The views of a scene show one set of named points, each view turned or mirrored, shifted and resized as a whole, with a little noise and some points left out.
In the rows, 128 means zero.

Scene 1
View 1
k_870: [ 94 116 123 151  80 148 164 127 141 104 110 140 104 151 140 132 133 113
 118 163 131 121]
k_669: [110 115 137 141 105 145 165 111 120 105 116 155 123 131 148 112 141 111
 125 112 144  98]
k_784: [114 154 122 133  99 152 145 136 145  93 115 129 109 159 159 138 114 130
 122 158 134 123]
k_227: [124 100 127 149 121 110 138 106 131 111 140 143 131 127 132 133 153 117
 146 116 141 116]
k_686: [119 123 122 129  88 157 134 122 119 114 120 131 116 150 137 127 135 129
 124 146 120 124]
k_764: [101 113 123 137 103 127 159 120 133 108 139 142 131 138 133 142 141 123
 127 134 140 119]
k_721: [142 128 127 141 112 142 113 113 128 104 115 127 109 143 150 121 135 125
 141 136 127 118]
k_111: [134 131 134 159 137 116 139 109 148  90 120 142 115 130 164 125 133 112
 149 113 153 104]
k_681: [109 112 125 146 123 100 154 113 145 102 152 143 134 132 134 150 145 120
 141 129 150 121]
k_939: [111 116 123 141 123 113 152 117 138 107 146 144 140 129 137 145 145 121
 137 109 150 115]
k_410: [130 109 128 134 105 138 130 109 116 115 128 138 122 135 136 118 147 122
 135 123 129 116]
k_135: [124 128 111 142 122 128 126 129 144 119 128 130 137 132 143 150 145 124
 141  99 136 119]
k_575: [115 142 132 148 125 114 159 118 155  79 135 141 115 143 159 139 119 121
 135 148 155 116]
k_298: [126 119 132 168 111 106 137 106 157  79 127 131  86 154 148 135 126 115
 147 188 143 129]
k_236: [112  96 107 156 122 106 133 123 147 129 141 135 145 123 122 160 164 117
 147  96 137 123]
k_610: [124 115 134 132  81 161 137 110 110 105 112 138 100 150 139 104 133 123
 122 161 121 120]
k_53: [130 135 117 145 106 157 123 128 138 112  98 128 113 143 156 127 135 119
 134 118 125 114]
View 2
k_298: [137 123  61 144 139  82 126 149 131 120 157 119 139 174 132  70 122 104
 140 131 108 100]
k_721: [129 122 129 166 114  96 114 135 136 117 129 185 141 146 134 101 117 116
 150 127 141  86]
k_227: [149 118 136 142 101 122 107 133 153  98 125 149 107 129 108 112 127 127
 120 124 117 124]
k_764: [163 108 135 126  94  88  94 105 145 115 122 148 123 139 111  89 136 130
 133 113 112 124]
k_236: [145 115 138 133  90 121 109 116 148  73 104 153  94 124  97 142 122 128
 139 105  85 148]
k_53: [140 116 138 169 111  83 120 120 136 121 106 187 145 142 135 110 132 113
 177 102 139  91]
k_784: [148 104 115 143 119  43  96  94 116 131 124 181 156 166 132  70 126 106
 175 101 123  91]
k_870: [165 109 113 132  99  66 113 102 145 138 125 127 156 158 144  69 150 129
 165 100 120 108]
k_135: [142 113 144 149 108  98 103 116 133  91 105 188 108 132 102 127 118 114
 150 105 112 123]
k_575: [164 105  90 137 151  72  99 138 121 117 138 151 110 156  90  78 131  89
 128 113 120 113]
k_669: [181 109 154 151 101  96 105 124 158 134 114 153 128 125 112  88 160 128
 135 106 157 109]
k_111: [162 112 114 167 146 100 118 157 135 114 123 165 106 135  95 108 138  95
 137 109 142 108]
k_610: [141 120 134 154  88  85 110 117 153 145 138 154 170 152 158  65 135 141
 147 129 151  77]
k_681: [159 109 117 124 113 100  96 123 140  97 129 141  99 140  92  99 126 118
 117 118 101 135]
View 3
k_410: [132 102 130 155  99 132 135  99 143 129 153 134 134 129 133 119 134 108
 110 115 105 130]
k_298: [113 140 172 172 113 138 192 110 129 170 103 118 151 127 105 123 127 101
 130 120  95 123]
k_939: [107 131 113 143 116 138 142  97 124 138 123 147 119 121 141 123 130 109
 103 136 111 108]
k_721: [134  95 144 155 109 125 149 118 144 153 137 121 138 122 122 122 147 100
 121 115 103 133]
k_236: [ 88 133 114 136 115 136 124  82 128 121 132 153 127 149 120 117 147  97
 100 135 116 101]
k_669: [140 112 115 156  94 149 148  94 133 150 150 133 115 120 150 124 113 125
 120 142 101 122]
k_784: [112  72 134 156  98 138 178 120 131 166 102  99 125 117 138 130 147 123
 133 123  96 110]
k_610: [140  86 149 175  80 140 169 105 145 142 142 111 138 122 136 126 120 125
 127 102  90 134]
k_53: [132  78 128 148 103 135 144 113 141 160 139 113 128 134 123 122 153 110
 129 132 103 122]
k_686: [122  79 136 162  88 135 159 106 142 134 131 116 133 125 139 126 139 120
 120 103  99 122]
k_764: [104 118 120 155  98 144 156  93 127 134 121 135 122 124 143 125 124 120
 111 126 105 108]
k_575: [116 130 135 154 120 139 175 116 121 175 100 126 125 107 134 126 126 113
 121 142 101 114]
k_870: [111  99 139 168  79 155 180  91 131 151 121 109 130 137 131 128 121 132
 136 124  92 108]
k_111: [133 137 128 149 128 138 148 112 127 174 129 137 124 116 126 121 127 100
 117 155 108 123]
View 4
k_784: [146 161 173  83 194  54 116 116  86 107 185 163  35  15 166 231 132 165
  88 105 158 124]
k_681: [119 173 166 129 188 114  99 134  67 167 107 125 153  87 181 192 186 146
 101  53 123 137]
k_870: [ 98 169 147  97 159  92  97 148  77 129 172 136  21  65 204 231 110 145
 105  86 129 161]
k_227: [159 155 147 116 170 135  88 159  86 168 109 119 164 100 197 198 160 120
 114  78 125 132]
k_135: [176 177 155  94 193 111  73 131  94 125 133 135 177  58 163 219 172 127
 121 105 163 126]
k_939: [141 173 160 113 194 122  89 131  82 162 112 127 168  81 182 215 175 152
  89  67 131 150]
k_53: [201 157 151  72 166 104  77 147  99 109 179 138  91  45 178 227 121 135
 107 133 172 116]
k_111: [211 162 169 107 145 135  78 135  52 153 142 115 128  80 169 173 172 168
  57  88 154 103]
k_721: [208 126 153  90 165  95 113 161 103 136 155 147 101  54 187 199 128 121
 112 119 147  89]
k_575: [149 165 191 116 172  93 109 116  43 150 147 134  81  57 169 178 175 188
  54  64 136 112]
k_610: [162 118 136  90 162  95 125 173 116 151 159 150  40  66 218 228  90 122
 107 103 117 137]
k_686: [154 135 143  83 191  79 122 158 122 133 157 158  73  49 200 242 105 117
 120 108 133 137]
k_410: [184 131 138  95 177 118 104 167 117 158 130 138 126  79 204 221 123 112
 110 102 127 132]

In a view up to two points have been moved. Name them for each view, in the order of its rows, or write -.
view 1 => k_784
view 2 => k_575
view 3 => k_410, k_111
view 4 => k_610

Scene 2
View 1
k_237: [133 125 155 104 120 109 124 115  95 122 128 128 109 122 120 138 120 113
 107 116 144 116]
k_68: [117 116 162 116 134 148 124 132 102  96 116 115  78 117 140 128 123 110
 125 108 132 148]
k_818: [134 104 159 102 141 130 142 135 113 113 133 101  61  93 120 122 126  81
 135 122 125 120]
k_959: [120 119 135 122 107 146 122 112 116 113 132 161 117 142 142 122 129 117
 109 109 132 164]
k_260: [110  89 175 138 160 166 142 110  59 110 155 121  56 109 120 114 127 131
 124  95 118 146]
k_548: [118 107 158 123 132 141 143 112  86 128 154 145  88 116 122 124 132 117
 117 105 124 138]
k_435: [117 145 160 112 100 125 161 130 136 114 142 110 110 108 119 157 148  86
 140 105 127  91]
k_774: [101 114 165 134 131 165 148 121  94 105 144 135  79 117 136 130 139 115
 132  95 120 150]
k_409: [130  94 144 137 125 158 143  97 109 116 155 124  96 126 112 117 139 115
 124 107 116 127]
k_542: [144 107 147 121 125 126 111  97  91 112 126 116 115 137 112 126 114 131
  99 115 142 117]
k_666: [155 114 125 104 102 120 123 113 153 108 121 108 118 127 116 125 129  87
 119 131 134 110]
k_551: [118 106 143 156 105 169 146  79 102 118 167 147 132 150 111 128 148 143
 114  91 117 128]
k_212: [145  98 144 114 126 116 136  96  94 140 159 136 102 118 101 118 126 112
 104 123 129 112]
k_202: [135 114 135 127 100 145 142 105 143 107 138 117 122 133 116 130 142 102
 127 113 124 115]
k_343: [110 101 159 154 126 168 149  91  81 118 166 135 104 132 111 128 142 140
 120  89 116 130]
k_31: [134  77 139 121 142 155 132 110 103 121 150 141  67 115 124  95 128 103
 118 119 118 161]
k_492: [110 128 153  94 116 122 157 147 123 134 148 161  75  94 142 130 142  69
 133 115 124 151]
View 2
k_31: [115 143 144 159  90 134 137 122 107 124 110 132 137 111 151 132 123 122
 157 157 144 128]
k_492: [110 116 156 165 137  96 128  97 134 127 135 147 177 133 166  79 153 145
 170 171 137 115]
k_435: [155 115 128 101 172  98 142 110 139 136 149 142 189 108 152  69 151 140
 134 136 126 119]
k_774: [111 162 143 133 121 111 137 129 120 101 123 103 160  98 165 101 140 143
 154 152 124 136]
k_260: [102 158 130 126 103 144 130 135 109  87 115 103 141  93 156 127 125 142
 163 162 124 176]
k_666: [164  96 124 109 124 106 136 115 113 170 126 153 157 119 136 101 138 115
 127 121 136  80]
k_542: [147 110 126  83 100 119 122 111  97 128 127 107 131 109 122 118 131 120
 153 115 127 120]
k_202: [163 136 135 111 136 103 153 116 119 145 133 131 163 101 142 100 135 117
 125 120 139  92]
k_68: [110 129 127 117 107 110 119 138 112 126 110 113 155 111 161  99 148 143
 151 147 108 121]
k_818: [119 103 116 131 126 134 124 131 125 142 116 158 165 115 157 103 139 141
 146 165 122 141]
k_212: [150 109 138 115 119 132 134  87 108 122 143 135 140 114 122 120 121 116
 163 133 154 138]
k_959: [131 147 161 131 101  85 134 105 106 122 126  97 144 114 146 102 141 125
 159 125 137  81]
k_237: [137  96 133  94 119 108 115  97 110 127 138 119 147 121 132  97 141 131
 163 127 127 123]
k_343: [140 174 144 110 123 123 153 115 111  87 139  91 147  82 138 119 123 125
 150 131 142 151]
k_409: [144 152 136 124 120 129 153 119 113 119 129 122 149  95 142 120 123 118
 140 135 144 129]
View 3
k_492: [ 65 177 152 149 108 184 161 125 110 166  43 159 133 153 170  89 169 196
 136  84 179 161]
k_959: [129 214 166 171  71 148  97 117 110 144  74 156 154 153 205 148 111 111
  97  86 109 157]
k_435: [ 95 199 183 154 151  96 130 124  73 101  42 150 167 202 159 150 145 196
 195 112 208 136]
k_551: [149 171 145 184 116  89  62 144  60 159  54 162 137 234 236 175  49  90
 116  75 130 145]
k_260: [102  94 100 110 118 139 124 149  98 147 131 166  71 221 172 105  51 145
 149  65  77 129]
k_818: [ 81 147 123  90 124 153 148 170 109 101 115 146 121 172 164 126 154 204
 179 103 159 123]
k_666: [128 223 153 124 105 125  96 178 101  76  89 134 183 144 205 198 181 161
 152 129 187 125]
k_237: [123 198 141 155 126 141  92 129  94 107 103 184 114 130 150 160 128 132
 176 117 156 123]
k_548: [109 146 121 150 119 147 107 142  89 157  87 175 100 183 185 126  94 134
 142  81 132 139]
k_409: [121 150 124 128 111 119  98 174  83 133  88 145 134 215 220 161  97 138
 131  84 138 132]
k_202: [120 205 170 141 108  98 104 156  87 106  57 126 188 206 217 179 135 158
 138 102 171 139]
k_31: [104 133  99 105  83 176 118 180 115 152 115 145 111 174 222 128 121 145
 101  76 109 139]
k_774: [ 95 146 150 138 102 131 136 119 104 144  87 148 121 216 177 105  76 160
 137  68 100 149]
k_212: [132 160  98 144 132 151  74 181  74 141  93 183 101 150 200 174 128 120
 157 106 180 121]
View 4
k_548: [121  96  85  98 173  93 118 129 110 120 154 171  81  94 116 112  98 142
 151 144 156 128]
k_260: [122 145  72 121 209 132  83 145  92 177 124 199  95 100 156  69  64 143
 142 120 152 181]
k_409: [110  75 100 118 163 120 107 142  74 137 130 175 104 129 131 119  99 141
 181 182 189 116]
k_959: [113  86  39  99  98 124 131 157 127 112 169 165  49 106 107  93  90 129
 190 183 162  46]
k_542: [116 108  87  92 118 144 116 162 124 109 147 111  63 127 150 173 128 144
 125 162 184 117]
k_202: [102  43 111 127 136 132 109 139  80  80 165 156  91 144 114 151 132 105
 194 222 181  71]
k_774: [112 107  60 129 190 130  85 136  99 130 156 205  78 102 118  63  75 110
 174 157 136 119]
k_237: [114 104  99  87 142 108 127 132 133  76 185 130  55 104 126 162 138 127
 128 147 148 111]
k_68: [106 134  85 120 158 155  88 144 120 123 200 180  60 110 159  91 119  89
 165 158 129 111]
k_31: [119 119 104  98 140 106 129 142  96 196 168 197  99 104 165  69 102 158
 206 154 180 115]
k_492: [110  85 114  93 172  52 142  89 120  99 242 218  71  67  97  67 122 101
 210 153 110  81]
k_435: [ 98  45 131 127 199 102  97  95  90  25 202 173  84 120  83 157 147  65
 171 195 126 101]
k_212: [122  81 124  77 148  73 147 129 103 121 149 139  93 105 126 161 127 174
 150 149 192 128]
k_343: [120  78  44 123 198 123  89 149  81 126  83 180  95 114  95  99  47 148
 147 162 172 136]
k_666: [ 99  63 147 105 105 126 130 135 102  85 217 136  78 142 148 175 181 103
 197 211 177  64]
k_551: [119  37  35 119 152 122 105 159  76 105  68 155  90 132  80 127  53 157
 165 203 204  93]
k_818: [108 121 158 111 188 109 105 110  98 130 222 188  98 107 169 113 157  97
 180 153 138 144]

In a view up to two points have been moved. Name them for each view, in the order of its rows, or write -.
view 1 => -
view 2 => -
view 3 => k_202
view 4 => k_548, k_343
